A landscape with many valleys, sampled at points; each row gives a point and its height.
From any point a ball rolls to the lowest of the 2 points nearest to it. It stops when none of these is lower. Distance is the straight distance between rows; heights are no part of it.
<970> h=39.7: [141, 76, 90, 114, 105, 105, 90, 101, 92, 118, 121, 92, 99, 117, 103, 108, 98, 112, 68, 95, 108, 117, 71, 114, 110, 71, 93]
<771> h=51.0: [95, 87, 104, 118, 123, 141, 121, 99, 106, 78, 97, 127, 113, 110, 121, 101, 95, 92, 99, 84, 107, 91, 99, 79, 86, 103, 101]
<1468> h=43.5: [106, 91, 101, 131, 128, 104, 105, 129, 98, 89, 88, 122, 117, 104, 95, 104, 98, 72, 86, 110, 130, 101, 107, 93, 109, 107, 103]
<150> h=35.5: [128, 81, 85, 126, 126, 116, 113, 105, 95, 131, 118, 88, 109, 102, 97, 102, 84, 111, 80, 104, 86, 107, 61, 107, 91, 69, 114]
<563> h=43.2: [112, 78, 128, 117, 95, 125, 80, 113, 85, 65, 97, 110, 110, 91, 120, 105, 131, 135, 83, 99, 123, 103, 98, 107, 80, 75, 111]
<783> h=42.9: [94, 62, 110, 85, 87, 111, 103, 91, 72, 67, 112, 81, 108, 99, 107, 87, 104, 109, 100, 107, 99, 123, 111, 91, 94, 77, 116]
<359> h=22.4: [105, 119, 110, 119, 92, 143, 121, 99, 105, 101, 114, 87, 100, 80, 83, 87, 93, 125, 120, 96, 107, 86, 102, 129, 110, 89, 103]
<1203> h=39.0: [113, 109, 82, 118, 106, 105, 110, 114, 119, 104, 114, 104, 84, 88, 89, 100, 97, 101, 111, 103, 92, 89, 73, 92, 96, 99, 112]
<822> h=40.8: [112, 127, 106, 114, 99, 122, 108, 111, 135, 94, 105, 127, 78, 108, 98, 109, 106, 97, 104, 94, 108, 81, 86, 94, 108, 116, 90]
<862> h=6.1: [91, 89, 101, 89, 76, 87, 84, 105, 111, 48, 121, 102, 107, 97, 77, 111, 160, 124, 115, 95, 90, 86, 121, 100, 105, 107, 115]
<1051> h=16.7: [101, 105, 91, 110, 104, 112, 124, 91, 123, 100, 129, 114, 120, 106, 62, 101, 111, 132, 131, 91, 98, 79, 88, 122, 124, 85, 99]
<367> h=61.7: [103, 109, 123, 89, 131, 86, 106, 92, 91, 117, 48, 121, 112, 110, 115, 99, 94, 104, 103, 93, 93, 108, 96, 96, 83, 104, 79]
<197> h=51.6: [100, 65, 99, 106, 108, 116, 99, 106, 58, 94, 106, 69, 110, 87, 115, 76, 87, 89, 81, 112, 115, 129, 120, 99, 98, 80, 113]
<819> h=66.0: [111, 89, 72, 112, 119, 66, 97, 111, 107, 90, 111, 115, 101, 111, 97, 117, 94, 87, 103, 82, 99, 102, 102, 74, 117, 103, 85]
<221> h=52.7: [105, 99, 92, 125, 99, 113, 87, 134, 90, 94, 98, 79, 86, 75, 106, 90, 98, 69, 80, 119, 119, 111, 112, 93, 94, 112, 121]
<38> h=47.7: [94, 126, 92, 109, 92, 104, 92, 88, 122, 116, 103, 114, 111, 113, 89, 129, 98, 83, 82, 98, 104, 68, 110, 128, 125, 120, 87]
<1281> h=63.6: [104, 107, 94, 80, 126, 91, 124, 83, 104, 110, 94, 102, 94, 112, 109, 94, 73, 101, 132, 64, 74, 109, 96, 63, 94, 99, 77]
<994> h=56.3: [101, 104, 78, 151, 101, 124, 83, 126, 98, 95, 116, 85, 116, 74, 99, 109, 112, 92, 80, 99, 121, 81, 128, 132, 107, 111, 110]
<823> h=33.8: [92, 124, 112, 109, 106, 112, 122, 116, 101, 121, 80, 109, 75, 72, 101, 75, 81, 87, 119, 122, 116, 90, 99, 95, 94, 118, 103]
<962> h=38.5: [74, 89, 108, 97, 92, 118, 123, 104, 101, 64, 107, 103, 115, 103, 86, 93, 106, 88, 114, 106, 106, 103, 125, 94, 109, 107, 120]
<1501> h=35.8: [76, 102, 110, 120, 100, 116, 102, 114, 92, 98, 91, 125, 95, 87, 129, 85, 103, 85, 96, 108, 147, 85, 134, 104, 102, 116, 95]
<685> h=49.7: [97, 117, 107, 108, 76, 108, 98, 110, 98, 136, 102, 103, 73, 93, 102, 88, 83, 74, 86, 116, 147, 97, 123, 125, 129, 118, 91]
<1021> h=63.8: [72, 112, 124, 80, 82, 79, 106, 107, 106, 110, 81, 128, 78, 88, 99, 75, 117, 115, 124, 141, 118, 91, 88, 101, 90, 104, 112]
<91> h=49.5: [100, 100, 94, 100, 90, 91, 84, 114, 87, 82, 103, 84, 81, 88, 108, 93, 92, 80, 94, 96, 118, 116, 127, 84, 108, 113, 93]
<1228> h=17.5: [85, 132, 104, 103, 76, 135, 114, 83, 115, 117, 110, 101, 92, 85, 91, 96, 91, 105, 112, 101, 104, 67, 107, 126, 105, 109, 102]
<1427> h=42.1: [82, 93, 119, 88, 59, 121, 91, 88, 106, 76, 113, 110, 84, 101, 125, 99, 121, 115, 96, 103, 120, 84, 110, 106, 94, 101, 98]
<391> h=39.3: [81, 85, 78, 80, 73, 63, 95, 89, 95, 105, 129, 81, 88, 96, 85, 91, 89, 94, 108, 122, 93, 106, 96, 98, 113, 94, 109]
<887> h=54.8: [86, 99, 109, 74, 91, 60, 85, 104, 92, 88, 79, 88, 106, 99, 92, 102, 114, 97, 102, 120, 79, 117, 96, 91, 83, 101, 116]
<327> h=39.1: [99, 95, 101, 116, 124, 98, 115, 119, 89, 90, 82, 92, 136, 108, 72, 107, 88, 67, 91, 109, 106, 111, 117, 109, 120, 107, 110]
<60> h=17.3: [106, 80, 91, 93, 104, 96, 105, 102, 111, 55, 118, 84, 118, 116, 65, 118, 133, 102, 108, 76, 59, 110, 112, 86, 102, 110, 119]
<728> h=39.8: [116, 101, 86, 99, 112, 88, 94, 109, 90, 126, 99, 82, 63, 77, 119, 83, 80, 90, 97, 109, 89, 113, 82, 73, 81, 97, 99]
<866> h=55.5: [109, 91, 92, 126, 120, 136, 98, 93, 94, 100, 98, 102, 120, 97, 121, 104, 99, 108, 82, 83, 104, 90, 99, 112, 86, 92, 94]
<856> h=53.2: [84, 111, 109, 83, 81, 96, 109, 89, 87, 93, 92, 81, 109, 92, 89, 91, 107, 112, 117, 108, 95, 100, 120, 124, 109, 97, 102]
<435> h=23.6: [108, 93, 86, 112, 121, 99, 108, 103, 112, 78, 98, 101, 130, 116, 88, 129, 116, 92, 93, 78, 68, 100, 100, 90, 100, 108, 110]
<1441> h=57.2: [109, 90, 63, 97, 99, 62, 91, 83, 104, 107, 120, 98, 113, 110, 91, 121, 117, 123, 104, 90, 69, 90, 85, 112, 112, 87, 94]
<228> h=42.8: [129, 91, 80, 101, 128, 67, 86, 101, 81, 137, 101, 84, 90, 99, 121, 98, 84, 101, 85, 94, 84, 122, 84, 85, 96, 81, 83]
<527> h=41.2: [115, 69, 89, 114, 83, 105, 78, 101, 93, 102, 139, 82, 89, 87, 119, 100, 112, 131, 81, 112, 102, 95, 72, 109, 82, 67, 109]
<1504> h=33.3: [89, 98, 114, 100, 108, 110, 122, 103, 88, 80, 92, 112, 106, 105, 98, 88, 83, 85, 115, 92, 123, 109, 132, 88, 122, 106, 85]
<944> h=35.3: [93, 65, 94, 73, 91, 61, 101, 99, 94, 97, 122, 86, 91, 119, 89, 97, 87, 91, 101, 111, 81, 135, 83, 70, 104, 85, 112]
<263> h=64.4: [118, 74, 91, 122, 112, 111, 102, 100, 97, 81, 116, 86, 139, 110, 86, 121, 124, 129, 86, 91, 73, 100, 84, 120, 93, 74, 115]
<1127> h=15.4: [78, 88, 102, 86, 89, 79, 82, 99, 102, 54, 101, 110, 109, 107, 102, 112, 129, 99, 104, 92, 93, 100, 126, 81, 98, 111, 104]
<445> h=47.8: [87, 104, 76, 74, 80, 96, 94, 72, 110, 109, 123, 80, 80, 99, 108, 106, 75, 87, 109, 75, 71, 94, 104, 77, 91, 114, 91]
<103> h=57.7: [107, 95, 111, 105, 86, 82, 86, 102, 102, 93, 100, 123, 115, 113, 92, 114, 130, 130, 90, 114, 119, 91, 90, 134, 118, 83, 93]
<1123> h=61.9: [107, 92, 106, 112, 128, 107, 105, 119, 73, 72, 78, 81, 112, 77, 104, 87, 104, 100, 101, 109, 90, 119, 108, 83, 81, 88, 120]
<832> h=62.7: [81, 99, 104, 107, 97, 76, 91, 121, 102, 103, 82, 133, 81, 81, 114, 88, 113, 97, 101, 141, 123, 88, 86, 89, 81, 108, 116]
<302> h=42.4: [105, 115, 120, 88, 90, 106, 99, 106, 127, 77, 99, 119, 90, 118, 94, 110, 134, 110, 108, 97, 97, 95, 88, 89, 98, 106, 103]
<604> h=29.0: [100, 106, 134, 82, 116, 79, 110, 108, 84, 79, 63, 100, 123, 118, 76, 98, 95, 96, 110, 100, 99, 132, 119, 96, 117, 98, 91]
<1480> h=59.7: [105, 122, 136, 82, 73, 100, 76, 98, 105, 82, 81, 106, 86, 116, 109, 111, 124, 109, 82, 98, 115, 105, 118, 115, 114, 110, 79]
<257> h=57.8: [111, 112, 125, 89, 113, 79, 92, 119, 103, 68, 74, 120, 84, 106, 107, 104, 110, 98, 111, 87, 100, 121, 106, 58, 95, 109, 93]
<426> h=50.1: [141, 89, 77, 112, 120, 88, 96, 106, 82, 89, 118, 70, 95, 93, 96, 103, 102, 116, 97, 82, 75, 120, 96, 88, 111, 76, 91]
<227> h=28.1: [73, 96, 115, 69, 97, 105, 121, 96, 117, 85, 94, 97, 109, 117, 81, 89, 108, 81, 120, 107, 79, 115, 90, 76, 83, 112, 132]
<730> h=25.6: [103, 79, 113, 115, 105, 112, 112, 97, 104, 121, 105, 135, 94, 105, 109, 87, 93, 125, 100, 112, 126, 93, 66, 112, 96, 82, 92]
<254> h=49.8: [123, 82, 112, 100, 102, 78, 65, 118, 83, 105, 85, 114, 78, 101, 122, 97, 113, 101, 68, 115, 124, 125, 81, 85, 88, 90, 102]
<1477> h=29.1: [74, 112, 108, 88, 107, 100, 127, 91, 109, 89, 97, 133, 94, 102, 99, 78, 97, 105, 147, 95, 118, 85, 118, 83, 116, 106, 83]
<204> h=58.8: [128, 118, 83, 140, 106, 103, 89, 130, 90, 104, 105, 77, 101, 69, 84, 98, 107, 107, 93, 108, 117, 98, 112, 130, 121, 97, 100]
<1466> h=30.4: [120, 88, 106, 123, 117, 119, 102, 111, 90, 124, 98, 99, 92, 84, 111, 85, 94, 121, 89, 115, 108, 104, 68, 107, 80, 80, 104]
<90> h=42.2: [72, 93, 87, 74, 66, 88, 110, 79, 110, 96, 134, 103, 89, 107, 80, 88, 97, 102, 128, 105, 103, 92, 107, 100, 124, 102, 102]
<1073> h=57.9: [90, 80, 93, 103, 112, 119, 105, 93, 71, 128, 98, 83, 96, 83, 121, 73, 68, 79, 88, 113, 112, 110, 108, 96, 83, 97, 103]
<1456> h=52.2: [99, 85, 112, 82, 93, 72, 74, 102, 94, 87, 85, 118, 88, 108, 124, 107, 120, 104, 86, 106, 98, 113, 86, 76, 80, 94, 110]
<1234> h=49.6: [94, 108, 88, 113, 88, 113, 104, 86, 99, 106, 120, 106, 111, 104, 89, 109, 91, 91, 94, 88, 123, 81, 132, 129, 139, 106, 85]
<1381> h=38.4: [85, 124, 87, 97, 96, 61, 78, 112, 94, 122, 83, 79, 106, 87, 92, 109, 79, 64, 91, 111, 104, 99, 124, 109, 105, 127, 92]
<560> h=25.9: [80, 102, 116, 108, 97, 116, 116, 99, 113, 86, 109, 140, 101, 100, 104, 86, 112, 126, 126, 105, 130, 76, 107, 107, 114, 94, 90]
<299> h=21.0: [103, 85, 104, 129, 100, 118, 112, 101, 118, 99, 131, 122, 112, 102, 89, 99, 102, 146, 116, 100, 123, 83, 75, 124, 111, 71, 97]
<246> h=52.0: [72, 90, 89, 104, 90, 93, 103, 85, 96, 128, 108, 123, 111, 107, 104, 99, 84, 88, 90, 116, 131, 81, 111, 126, 119, 105, 94]
<490> h=42.6: [116, 141, 117, 121, 112, 132, 102, 114, 113, 108, 76, 113, 88, 90, 107, 101, 98, 90, 96, 94, 120, 82, 110, 110, 105, 122, 80]
<1125> h=48.0: [66, 102, 105, 79, 87, 102, 108, 71, 120, 99, 100, 120, 136, 133, 85, 119, 111, 93, 100, 101, 89, 77, 109, 119, 110, 113, 101]
<1354> h=49.9: [101, 118, 122, 112, 93, 107, 88, 117, 95, 135, 66, 104, 87, 77, 112, 88, 104, 99, 77, 132, 124, 94, 90, 130, 83, 115, 101]
<1297> h=60.5: [128, 107, 114, 100, 126, 101, 108, 97, 101, 122, 63, 104, 118, 120, 102, 118, 101, 109, 84, 90, 75, 110, 72, 110, 87, 92, 98]
<1309> h=51.3: [109, 93, 87, 129, 83, 113, 79, 117, 105, 110, 125, 107, 76, 87, 116, 96, 104, 103, 79, 109, 142, 88, 95, 115, 106, 98, 96]
<313> h=58.7: [111, 96, 121, 86, 87, 97, 91, 84, 105, 92, 92, 116, 109, 135, 101, 117, 114, 112, 79, 93, 110, 106, 97, 117, 118, 94, 79]
<1269> h=64.8: [108, 84, 83, 89, 112, 78, 103, 98, 106, 99, 112, 103, 82, 114, 121, 110, 90, 100, 109, 71, 76, 116, 91, 54, 93, 94, 92]
<699> h=30.0: [99, 107, 75, 111, 108, 114, 101, 90, 109, 79, 110, 88, 114, 87, 101, 113, 118, 109, 109, 76, 67, 80, 107, 99, 85, 108, 106]
<677> h=60.9: [140, 121, 93, 109, 124, 109, 122, 101, 104, 97, 99, 87, 105, 100, 72, 101, 95, 118, 122, 77, 76, 107, 90, 105, 120, 86, 90]
<390> h=54.4: [89, 90, 88, 97, 106, 80, 89, 92, 103, 126, 94, 118, 106, 115, 114, 111, 82, 75, 80, 102, 107, 94, 92, 98, 97, 111, 90]
<835> h=60.1: [117, 88, 104, 85, 106, 96, 85, 84, 73, 107, 94, 86, 96, 107, 121, 91, 81, 103, 89, 81, 110, 126, 112, 98, 104, 87, 70]
<97> h=36.6: [98, 111, 94, 99, 102, 108, 115, 101, 103, 118, 101, 98, 71, 71, 106, 75, 87, 112, 126, 117, 92, 92, 75, 88, 80, 96, 108]
<1028> h=23.4: [97, 99, 104, 86, 94, 123, 121, 100, 125, 79, 117, 89, 118, 122, 63, 107, 120, 93, 110, 95, 73, 103, 87, 95, 97, 108, 132]
<1105> h=56.4: [66, 112, 97, 78, 86, 64, 99, 93, 109, 110, 85, 101, 118, 104, 78, 105, 111, 95, 113, 128, 81, 87, 97, 117, 99, 111, 116]
<1319> h=59.6: [124, 103, 110, 96, 103, 108, 109, 80, 108, 123, 94, 113, 109, 131, 90, 115, 94, 116, 89, 85, 92, 101, 74, 125, 114, 86, 83]
<208> h=50.0: [108, 94, 114, 104, 106, 141, 106, 86, 74, 95, 92, 71, 116, 86, 114, 87, 97, 125, 95, 94, 91, 105, 102, 120, 81, 79, 104]
<1235> h=23.3: [107, 83, 100, 102, 119, 75, 86, 113, 97, 55, 88, 114, 120, 111, 98, 125, 131, 101, 93, 84, 82, 112, 110, 74, 95, 100, 111]
<87> h=44.3: [115, 120, 101, 91, 83, 108, 103, 90, 117, 126, 104, 83, 92, 113, 72, 118, 79, 77, 85, 102, 82, 102, 82, 113, 112, 110, 110]
<133> h=41.3: [91, 87, 100, 133, 112, 99, 101, 130, 81, 93, 97, 123, 119, 96, 106, 93, 107, 87, 90, 117, 156, 101, 132, 116, 122, 100, 102]
<1168> h=46.8: [101, 115, 78, 96, 114, 91, 123, 84, 108, 129, 112, 104, 93, 97, 81, 97, 61, 86, 125, 91, 92, 88, 96, 90, 115, 102, 91]
<146> h=48.1: [90, 132, 114, 118, 80, 115, 93, 111, 107, 139, 89, 106, 92, 90, 101, 104, 99, 89, 77, 126, 130, 75, 109, 145, 110, 119, 100]
<65> h=55.1: [80, 133, 111, 72, 70, 85, 89, 85, 116, 114, 83, 102, 89, 99, 98, 103, 117, 107, 106, 115, 90, 79, 97, 122, 96, 114, 96]
<388> h=46.3: [107, 121, 112, 114, 76, 130, 98, 106, 111, 123, 104, 87, 98, 100, 77, 112, 92, 87, 73, 118, 110, 91, 95, 141, 114, 107, 114]
<758> h=53.4: [93, 109, 113, 98, 103, 105, 97, 84, 106, 116, 77, 123, 105, 93, 124, 96, 118, 140, 107, 104, 92, 74, 75, 118, 67, 91, 93]
<594> h=62.0: [89, 72, 86, 96, 105, 105, 107, 80, 88, 129, 111, 93, 101, 101, 115, 89, 75, 93, 87, 115, 89, 102, 77, 97, 81, 86, 112]
<1220> h=30.2: [87, 98, 98, 116, 76, 133, 102, 92, 96, 90, 125, 72, 115, 75, 97, 101, 109, 125, 103, 97, 97, 79, 116, 138, 97, 92, 113]
<362> h=54.7: [94, 81, 99, 71, 90, 64, 82, 91, 91, 84, 106, 110, 86, 98, 120, 94, 128, 129, 118, 103, 84, 107, 86, 70, 78, 78, 110]
<974> h=61.0: [100, 94, 103, 120, 127, 85, 91, 121, 84, 122, 72, 132, 94, 80, 122, 80, 99, 94, 96, 121, 138, 98, 100, 95, 89, 104, 91]
<1376> h=32.3: [96, 111, 124, 63, 112, 87, 124, 94, 104, 93, 83, 96, 114, 126, 68, 89, 91, 99, 132, 88, 80, 129, 100, 83, 107, 100, 96]
<1141> h=46.5: [125, 89, 73, 119, 151, 81, 100, 109, 76, 105, 97, 88, 108, 86, 116, 95, 97, 111, 102, 91, 79, 111, 94, 76, 91, 74, 93]
<1432> h=57.5: [106, 75, 109, 64, 92, 76, 90, 79, 78, 83, 106, 91, 89, 110, 119, 90, 99, 123, 109, 86, 92, 127, 103, 76, 97, 75, 82]
<1283> h=45.5: [96, 94, 71, 100, 106, 78, 74, 95, 87, 128, 107, 98, 78, 80, 134, 82, 80, 84, 98, 96, 122, 97, 115, 86, 94, 106, 73]
<1088> h=44.4: [112, 103, 113, 89, 100, 115, 104, 92, 100, 87, 91, 98, 96, 103, 108, 97, 110, 119, 107, 90, 87, 104, 91, 95, 86, 91, 99]
<1307> h=55.4: [86, 106, 80, 93, 89, 85, 91, 76, 95, 104, 102, 93, 119, 93, 101, 107, 111, 121, 106, 97, 87, 78, 108, 128, 104, 95, 91]
<625> h=31.7: [119, 75, 87, 75, 85, 75, 100, 98, 101, 98, 134, 73, 84, 113, 88, 103, 114, 115, 106, 104, 65, 124, 70, 82, 100, 76, 118]
<478> h=42.5: [125, 101, 96, 97, 93, 91, 84, 100, 98, 119, 101, 78, 92, 112, 94, 111, 93, 93, 71, 104, 94, 116, 82, 114, 106, 95, 99]
<123> h=57.3: [97, 91, 85, 118, 125, 103, 88, 114, 86, 94, 82, 83, 118, 86, 118, 102, 97, 73, 79, 106, 91, 105, 108, 89, 74, 109, 114]
<1346> h=46.2: [120, 91, 90, 102, 90, 95, 64, 98, 91, 109, 105, 90, 79, 90, 138, 102, 113, 112, 71, 99, 104, 104, 85, 99, 79, 90, 93]
<1453> h=42.3: [110, 110, 113, 82, 118, 81, 100, 104, 89, 140, 72, 86, 76, 95, 111, 86, 63, 87, 99, 101, 85, 126, 84, 77, 77, 110, 85]
<104> h=57.6: [83, 100, 95, 88, 97, 118, 106, 83, 117, 80, 108, 101, 109, 123, 104, 121, 85, 70, 97, 66, 81, 95, 119, 76, 98, 124, 92]
<1055> h=33.9: [95, 69, 83, 107, 92, 94, 87, 101, 86, 85, 120, 87, 110, 91, 106, 102, 108, 107, 86, 116, 98, 102, 94, 103, 94, 84, 116]
<1395> h=62.9: [124, 93, 114, 96, 109, 109, 114, 113, 106, 88, 93, 85, 97, 123, 90, 112, 89, 81, 88, 90, 77, 133, 81, 74, 95, 101, 115]
<433> h=56.6: [114, 105, 108, 79, 104, 69, 93, 114, 100, 77, 92, 85, 86, 102, 88, 100, 112, 106, 118, 93, 71, 130, 95, 65, 94, 96, 109]
<1214> h=44.9: [84, 94, 69, 89, 76, 109, 104, 69, 110, 103, 140, 95, 86, 90, 104, 95, 90, 106, 117, 89, 88, 77, 98, 96, 100, 100, 100]
<517> h=61.8: [111, 116, 94, 90, 107, 107, 89, 71, 90, 120, 89, 86, 102, 105, 118, 105, 76, 97, 91, 63, 95, 100, 117, 108, 103, 106, 64]
<806> h=56.2: [105, 95, 87, 115, 107, 70, 85, 112, 110, 108, 95, 129, 107, 111, 100, 116, 111, 98, 86, 116, 116, 89, 81, 108, 109, 100, 97]
<80> h=13.0: [94, 122, 101, 104, 85, 139, 126, 87, 138, 110, 136, 116, 99, 107, 65, 102, 96, 109, 124, 94, 104, 69, 92, 116, 122, 101, 105]
<30> h=46.6: [95, 122, 94, 92, 98, 83, 91, 84, 130, 105, 92, 122, 115, 126, 97, 132, 120, 102, 95, 89, 81, 74, 93, 115, 107, 113, 87]
<337> h=60.0: [126, 127, 91, 121, 115, 97, 114, 117, 95, 102, 96, 83, 106, 84, 61, 98, 90, 101, 116, 103, 99, 100, 108, 121, 132, 96, 96]
<100> h=27.9: [107, 80, 101, 78, 82, 101, 106, 94, 113, 89, 124, 80, 114, 120, 77, 109, 128, 117, 104, 102, 67, 110, 71, 101, 89, 85, 131]
<1045> h=50.2: [60, 119, 98, 82, 59, 99, 97, 80, 91, 97, 104, 78, 91, 83, 110, 95, 97, 92, 107, 102, 100, 85, 143, 116, 103, 120, 102]
<372> h=59.3: [117, 106, 111, 111, 130, 81, 88, 131, 85, 98, 68, 113, 84, 87, 114, 93, 96, 83, 98, 105, 120, 118, 104, 71, 92, 109, 91]
<941> h=34.0: [78, 90, 116, 87, 108, 82, 113, 100, 91, 97, 76, 100, 135, 121, 76, 103, 89, 78, 97, 120, 92, 118, 105, 107, 107, 103, 114]
<1094> h=62.8: [114, 104, 111, 90, 136, 81, 123, 107, 101, 111, 69, 113, 97, 109, 105, 96, 90, 104, 122, 88, 77, 118, 79, 65, 84, 95, 96]
<942> h=48.8: [111, 88, 64, 132, 119, 99, 80, 114, 96, 116, 114, 112, 94, 86, 125, 94, 97, 89, 89, 98, 127, 89, 100, 94, 97, 99, 89]
<643> h=31.5: [90, 126, 117, 90, 114, 113, 133, 101, 119, 108, 81, 121, 92, 101, 84, 82, 89, 91, 135, 103, 99, 92, 93, 85, 101, 115, 99]
<1385> h=54.6: [82, 97, 101, 99, 89, 131, 100, 91, 105, 98, 105, 101, 100, 111, 110, 108, 74, 57, 78, 90, 112, 96, 120, 93, 102, 124, 98]
<500> h=37.7: [92, 95, 120, 109, 79, 125, 93, 105, 105, 66, 109, 100, 115, 95, 102, 108, 134, 129, 100, 100, 107, 85, 106, 117, 88, 91, 112]
<1476> h=45.4: [84, 83, 117, 104, 72, 130, 111, 99, 105, 94, 119, 120, 85, 114, 110, 91, 92, 90, 87, 113, 140, 96, 106, 108, 115, 103, 102]
<481> h=32.0: [83, 106, 122, 70, 92, 98, 109, 100, 119, 104, 88, 99, 87, 123, 93, 104, 74, 64, 101, 99, 82, 118, 92, 68, 83, 124, 106]
<1144> h=51.7: [96, 129, 127, 97, 90, 108, 101, 96, 94, 124, 65, 102, 90, 74, 109, 84, 112, 133, 108, 119, 104, 85, 92, 135, 79, 99, 94]
<116> h=67.1: [98, 95, 91, 104, 126, 62, 107, 130, 102, 87, 94, 99, 103, 104, 83, 108, 78, 65, 110, 102, 92, 120, 104, 58, 102, 113, 103]
<1445> h=61.6: [122, 102, 112, 89, 114, 123, 121, 94, 107, 107, 85, 83, 116, 124, 86, 114, 99, 100, 94, 85, 56, 119, 73, 100, 85, 94, 120]
<1369> h=30.3: [75, 107, 124, 133, 93, 131, 104, 116, 117, 99, 102, 133, 91, 85, 120, 92, 111, 117, 100, 116, 140, 71, 105, 116, 92, 104, 102]
<750> h=49.0: [88, 108, 91, 80, 104, 122, 129, 62, 101, 124, 108, 92, 110, 99, 84, 90, 72, 101, 124, 89, 73, 92, 95, 104, 97, 93, 107]
<506> h=51.5: [94, 91, 100, 98, 77, 106, 80, 106, 94, 123, 108, 95, 80, 110, 109, 95, 74, 54, 68, 105, 140, 113, 120, 102, 113, 122, 93]
<321> h=53.3: [105, 106, 86, 128, 78, 101, 73, 119, 106, 77, 120, 97, 87, 78, 104, 110, 128, 110, 88, 102, 119, 82, 113, 113, 108, 108, 100]
<199> h=42.0: [95, 105, 72, 102, 99, 78, 89, 97, 80, 132, 105, 81, 95, 78, 101, 87, 75, 83, 101, 110, 114, 98, 117, 113, 112, 102, 92]
<1200> h=52.5: [109, 103, 65, 125, 105, 86, 75, 115, 91, 75, 116, 81, 91, 69, 104, 104, 113, 95, 97, 85, 103, 93, 132, 92, 110, 114, 88]
<177> h=35.1: [90, 123, 94, 81, 96, 71, 90, 108, 108, 113, 87, 74, 90, 97, 87, 109, 73, 68, 99, 101, 71, 110, 102, 81, 87, 125, 101]
<114> h=45.2: [71, 76, 89, 96, 109, 126, 122, 78, 103, 80, 108, 107, 130, 109, 105, 99, 96, 93, 108, 89, 86, 91, 107, 91, 86, 101, 116]
<663> h=46.7: [88, 121, 107, 79, 75, 108, 95, 90, 95, 100, 96, 81, 68, 86, 115, 87, 79, 85, 107, 90, 108, 103, 127, 91, 102, 121, 82]
<1320> h=62.1: [120, 99, 97, 102, 120, 112, 125, 97, 100, 83, 106, 79, 134, 107, 61, 104, 116, 124, 120, 85, 67, 107, 94, 113, 108, 83, 112]
<785> h=48.2: [137, 80, 120, 111, 116, 102, 81, 113, 71, 74, 86, 106, 109, 103, 111, 103, 121, 124, 81, 93, 115, 127, 97, 96, 98, 72, 100]
<686> h=45.6: [107, 131, 90, 89, 100, 87, 112, 91, 126, 119, 104, 104, 97, 110, 67, 109, 95, 96, 125, 96, 80, 87, 85, 106, 120, 109, 96]
<363> h=44.2: [89, 137, 116, 94, 100, 120, 101, 91, 99, 115, 69, 107, 84, 85, 124, 89, 87, 91, 107, 89, 113, 81, 128, 105, 97, 126, 71]
<701> h=50.7: [76, 96, 102, 59, 63, 95, 89, 80, 106, 73, 116, 81, 81, 105, 110, 96, 103, 96, 109, 82, 83, 109, 117, 75, 89, 113, 95]

For each start below, name the point where the ball stops.
<1320> => <1028>
<1168> => <80>
<388> => <80>

Call two points neighbours if one is among the 2 nearest of the other. Go from one point of each pair to the other, from neighbour to neighbour, staying as low as possible. Name the highest point that can't be avoided.
<80> / <604> => <500>
<1055> / <560> => <254>
<822> / <862> => <1468>
<604> / <1028> => <1376>
<1028> / <862> => <435>
